A landscape with many valleys, sampled at points; each row gives a point and its height.
From any point a ball rolls to the lowest of the 2 points nearest to it. It stops when none of these is lower. Distance is the straight distance between rows; heights are no part of it.
(112): 121, 174, 127, 149, 148, 140, 132, 137, 128, 129, 116, 163, 110, 148, 116, 153, 69, 125, 133, 87, 162, 152  h=25.1
(678): 173, 78, 172, 140, 81, 83, 107, 108, 148, 156, 115, 107, 117, 120, 114, 129, 193, 130, 108, 154, 102, 134  h=37.2
(92): 89, 149, 53, 84, 127, 144, 188, 160, 64, 111, 137, 156, 163, 150, 175, 124, 82, 120, 100, 164, 130, 103  h=35.3
(132): 114, 104, 109, 148, 105, 145, 98, 134, 151, 119, 135, 69, 83, 106, 91, 113, 145, 114, 122, 170, 92, 70  h=60.2
(102): 152, 88, 125, 182, 150, 129, 116, 200, 112, 181, 157, 120, 115, 133, 114, 137, 192, 146, 96, 114, 136, 133  h=64.9
(496): 103, 108, 127, 91, 136, 174, 183, 133, 121, 78, 161, 130, 196, 92, 149, 115, 166, 155, 143, 140, 136, 115  h=50.5
(412): 135, 180, 125, 131, 152, 115, 130, 143, 103, 154, 126, 177, 113, 167, 151, 172, 84, 128, 126, 70, 172, 167  h=27.9
(405): 118, 140, 140, 113, 140, 171, 131, 104, 161, 75, 111, 126, 149, 110, 127, 127, 120, 143, 156, 112, 146, 136  h=32.8
(746): 127, 155, 115, 135, 157, 129, 117, 167, 104, 177, 142, 134, 113, 151, 176, 151, 143, 125, 123, 94, 150, 171  h=58.4
(230): 125, 139, 138, 151, 151, 155, 154, 128, 145, 78, 126, 173, 155, 130, 81, 132, 130, 138, 126, 70, 147, 128  h=33.5
(525): 156, 154, 123, 141, 124, 90, 105, 132, 88, 168, 119, 143, 115, 163, 140, 145, 120, 130, 101, 135, 133, 157  h=12.9
(350): 174, 132, 109, 168, 102, 72, 95, 129, 91, 154, 103, 129, 84, 153, 77, 118, 93, 102, 112, 175, 103, 122  h=28.6
(776): 137, 90, 146, 176, 147, 121, 140, 176, 119, 173, 171, 161, 136, 131, 129, 150, 210, 133, 96, 90, 150, 151  h=66.4
(34): 140, 165, 139, 168, 162, 93, 125, 145, 91, 170, 131, 194, 116, 175, 101, 148, 94, 118, 108, 64, 149, 162  h=30.6
(788): 120, 131, 89, 67, 98, 121, 165, 91, 134, 104, 135, 111, 198, 90, 172, 102, 126, 140, 134, 176, 120, 107  h=7.2
(376): 120, 140, 135, 152, 170, 105, 157, 179, 91, 159, 164, 207, 130, 162, 93, 154, 123, 128, 80, 63, 152, 145  h=34.4
(655): 137, 159, 120, 143, 144, 151, 130, 122, 143, 86, 109, 149, 116, 136, 103, 121, 98, 134, 137, 104, 159, 129  h=28.8
(68): 134, 93, 125, 119, 93, 132, 160, 98, 164, 91, 114, 102, 170, 93, 102, 105, 168, 132, 110, 158, 116, 104  h=37.1
(712): 160, 127, 147, 144, 126, 92, 117, 135, 105, 161, 132, 149, 134, 155, 124, 144, 165, 133, 97, 119, 135, 172  h=18.8
(226): 92, 182, 87, 136, 167, 147, 153, 189, 77, 146, 142, 165, 110, 159, 139, 135, 69, 135, 103, 111, 163, 131  h=24.5
(270): 102, 175, 106, 167, 175, 122, 136, 170, 76, 141, 130, 166, 81, 162, 96, 133, 48, 126, 110, 99, 139, 132  h=19.9
(735): 112, 137, 140, 165, 167, 92, 156, 181, 74, 152, 140, 215, 130, 168, 61, 145, 118, 135, 57, 91, 111, 136  h=39.5
(207): 175, 87, 166, 184, 132, 98, 89, 159, 136, 165, 133, 133, 111, 127, 103, 146, 183, 124, 153, 91, 127, 148  h=47.3
(624): 130, 88, 200, 91, 95, 115, 81, 65, 176, 133, 118, 64, 105, 118, 146, 135, 158, 109, 164, 146, 66, 142  h=11.6
(156): 111, 134, 143, 98, 115, 149, 114, 69, 177, 92, 98, 105, 123, 107, 138, 109, 110, 131, 166, 129, 107, 131  h=35.6
(573): 142, 154, 125, 153, 133, 96, 78, 120, 112, 172, 119, 111, 58, 147, 159, 130, 79, 114, 151, 135, 143, 149  h=20.9
(702): 137, 58, 126, 164, 112, 129, 91, 165, 142, 136, 145, 75, 92, 101, 100, 115, 184, 120, 116, 174, 106, 75  h=55.5
(2): 190, 131, 146, 160, 110, 67, 71, 123, 101, 179, 110, 115, 87, 155, 130, 142, 140, 103, 149, 136, 122, 165  h=24.9
(546): 133, 123, 104, 107, 101, 117, 163, 106, 140, 103, 126, 139, 177, 107, 134, 110, 141, 135, 107, 167, 122, 104  h=22.2
(301): 145, 107, 150, 149, 135, 128, 81, 142, 136, 157, 129, 109, 93, 139, 117, 135, 174, 119, 158, 123, 124, 127  h=49.0
(701): 133, 162, 112, 111, 113, 104, 143, 125, 91, 148, 119, 150, 150, 153, 162, 131, 118, 138, 88, 133, 129, 150  h=11.8
(530): 100, 142, 137, 129, 175, 179, 115, 141, 153, 116, 139, 127, 110, 122, 127, 148, 143, 134, 169, 55, 156, 136  h=40.6
(736): 123, 130, 124, 141, 119, 149, 96, 96, 174, 84, 93, 104, 71, 115, 89, 111, 74, 99, 160, 130, 127, 90  h=67.3
(56): 126, 137, 108, 156, 126, 121, 152, 134, 122, 83, 107, 165, 142, 123, 46, 96, 91, 134, 94, 134, 117, 91  h=54.8
(66): 143, 103, 131, 190, 141, 132, 130, 196, 130, 141, 148, 141, 128, 122, 84, 121, 171, 140, 102, 118, 130, 106  h=62.8
(745): 120, 155, 119, 182, 161, 91, 139, 168, 87, 158, 106, 163, 94, 164, 54, 127, 52, 106, 93, 113, 122, 125  h=13.7
(282): 111, 152, 81, 52, 78, 137, 156, 92, 139, 141, 127, 103, 172, 103, 210, 111, 110, 124, 146, 186, 121, 128  h=18.0
(183): 103, 139, 134, 78, 149, 151, 148, 131, 118, 116, 170, 117, 173, 128, 201, 145, 160, 144, 134, 124, 137, 157  h=55.6
(647): 105, 116, 140, 145, 137, 164, 85, 126, 165, 93, 103, 106, 79, 115, 83, 117, 122, 127, 163, 101, 121, 99  h=68.5
(315): 125, 153, 94, 141, 109, 139, 126, 92, 156, 103, 88, 102, 79, 113, 113, 105, 30, 117, 163, 158, 144, 90  h=66.2
(182): 178, 112, 134, 129, 93, 72, 109, 103, 119, 162, 107, 137, 133, 131, 120, 118, 156, 128, 96, 147, 119, 150  h=27.1
(378): 101, 171, 78, 121, 145, 142, 173, 167, 77, 109, 143, 163, 146, 158, 145, 126, 86, 139, 81, 135, 138, 126  h=29.9
(740): 83, 122, 177, 66, 153, 186, 156, 125, 146, 98, 174, 113, 173, 116, 192, 155, 150, 146, 193, 101, 144, 142  h=36.9
(12): 107, 123, 77, 125, 94, 144, 139, 94, 166, 92, 110, 93, 93, 91, 114, 95, 45, 108, 155, 179, 124, 66  h=65.1
(415): 120, 171, 94, 70, 87, 107, 129, 89, 139, 155, 108, 98, 128, 122, 192, 110, 88, 118, 130, 173, 120, 139  h=24.4
(13): 183, 68, 177, 173, 126, 95, 103, 135, 143, 139, 126, 129, 115, 121, 94, 139, 200, 124, 114, 127, 128, 145  h=44.5
(25): 121, 114, 166, 91, 105, 124, 97, 89, 154, 144, 126, 71, 120, 121, 173, 125, 152, 123, 150, 146, 96, 145  h=18.9
(176): 161, 136, 112, 182, 118, 82, 116, 154, 91, 141, 104, 162, 95, 157, 61, 123, 92, 110, 90, 138, 121, 114  h=22.3
(86): 124, 100, 122, 96, 138, 159, 196, 114, 110, 53, 152, 171, 225, 101, 132, 121, 147, 150, 134, 133, 146, 102  h=45.8
(87): 166, 146, 137, 183, 138, 81, 73, 128, 106, 171, 107, 125, 51, 163, 117, 140, 100, 101, 166, 129, 132, 151  h=22.8
(427): 132, 164, 111, 83, 103, 114, 126, 106, 113, 151, 118, 115, 135, 135, 184, 131, 120, 143, 110, 157, 126, 158  h=19.0
(646): 195, 131, 118, 151, 98, 67, 75, 96, 100, 172, 105, 130, 89, 144, 112, 126, 111, 100, 139, 162, 93, 131  h=27.8
(636): 112, 134, 82, 127, 109, 153, 116, 121, 154, 110, 115, 92, 103, 100, 99, 97, 96, 115, 139, 175, 111, 69  h=63.3
(635): 123, 113, 119, 160, 140, 142, 139, 163, 132, 106, 129, 150, 134, 132, 74, 115, 133, 139, 94, 130, 129, 105  h=59.2
(145): 127, 162, 100, 141, 138, 105, 107, 138, 89, 195, 118, 121, 82, 172, 147, 135, 93, 123, 118, 149, 141, 152  h=17.7
(264): 128, 90, 162, 106, 99, 145, 122, 63, 198, 82, 107, 91, 144, 89, 114, 113, 150, 129, 163, 131, 88, 112  h=30.5
(14): 127, 69, 190, 91, 90, 124, 95, 58, 188, 123, 116, 70, 138, 95, 116, 121, 179, 117, 150, 135, 70, 114  h=21.4
(109): 127, 125, 143, 117, 142, 150, 183, 128, 131, 57, 137, 178, 197, 117, 107, 122, 137, 153, 112, 91, 150, 129  h=39.4
(359): 119, 130, 133, 111, 152, 132, 146, 145, 113, 150, 160, 144, 156, 137, 169, 153, 174, 136, 112, 101, 148, 163  h=57.2
(24): 84, 122, 154, 66, 117, 169, 156, 85, 166, 109, 143, 74, 181, 89, 191, 123, 156, 138, 163, 152, 94, 125  h=30.8
(456): 77, 137, 153, 58, 136, 187, 133, 113, 151, 106, 140, 88, 161, 113, 202, 125, 125, 145, 184, 123, 117, 147  h=34.7
(416): 105, 117, 126, 75, 138, 174, 172, 139, 111, 90, 167, 123, 190, 113, 206, 138, 150, 144, 139, 138, 151, 117  h=53.7
(615): 160, 129, 100, 143, 103, 119, 139, 97, 150, 73, 86, 145, 120, 112, 56, 90, 89, 121, 122, 134, 122, 85  h=51.0
(688): 136, 115, 121, 138, 104, 130, 123, 93, 164, 95, 112, 115, 129, 96, 89, 100, 127, 129, 126, 131, 117, 99  h=46.9
(354): 145, 66, 155, 149, 116, 117, 75, 141, 148, 140, 128, 84, 81, 123, 113, 135, 182, 114, 137, 139, 108, 102  h=51.4
(717): 116, 94, 156, 153, 161, 138, 150, 164, 130, 152, 184, 150, 170, 104, 132, 167, 207, 142, 93, 79, 178, 150  h=68.0
(487): 103, 105, 179, 46, 112, 133, 130, 81, 173, 128, 122, 72, 158, 118, 188, 125, 161, 126, 165, 151, 85, 159  h=25.0
(403): 87, 152, 77, 86, 134, 158, 162, 153, 79, 133, 142, 126, 151, 133, 199, 134, 89, 142, 132, 161, 155, 132  h=39.3
(368): 95, 144, 145, 93, 176, 188, 140, 139, 140, 112, 155, 127, 157, 119, 169, 144, 139, 139, 173, 75, 154, 134  h=38.9

Call two points neighbours if one is among the 2 nearest of the other. Go from one point of each pair to the other, from neighbour to neighbour, staying as low as possible. Name the highest point that can't be avoided.
(788) and (525) -> (415)
(745) and (701) -> (350)
(112) and (624) -> (156)

For each start below, name the point where the ball stops.
(368) -> (624)
(102) -> (788)
(717) -> (112)
(646) -> (525)
(301) -> (525)
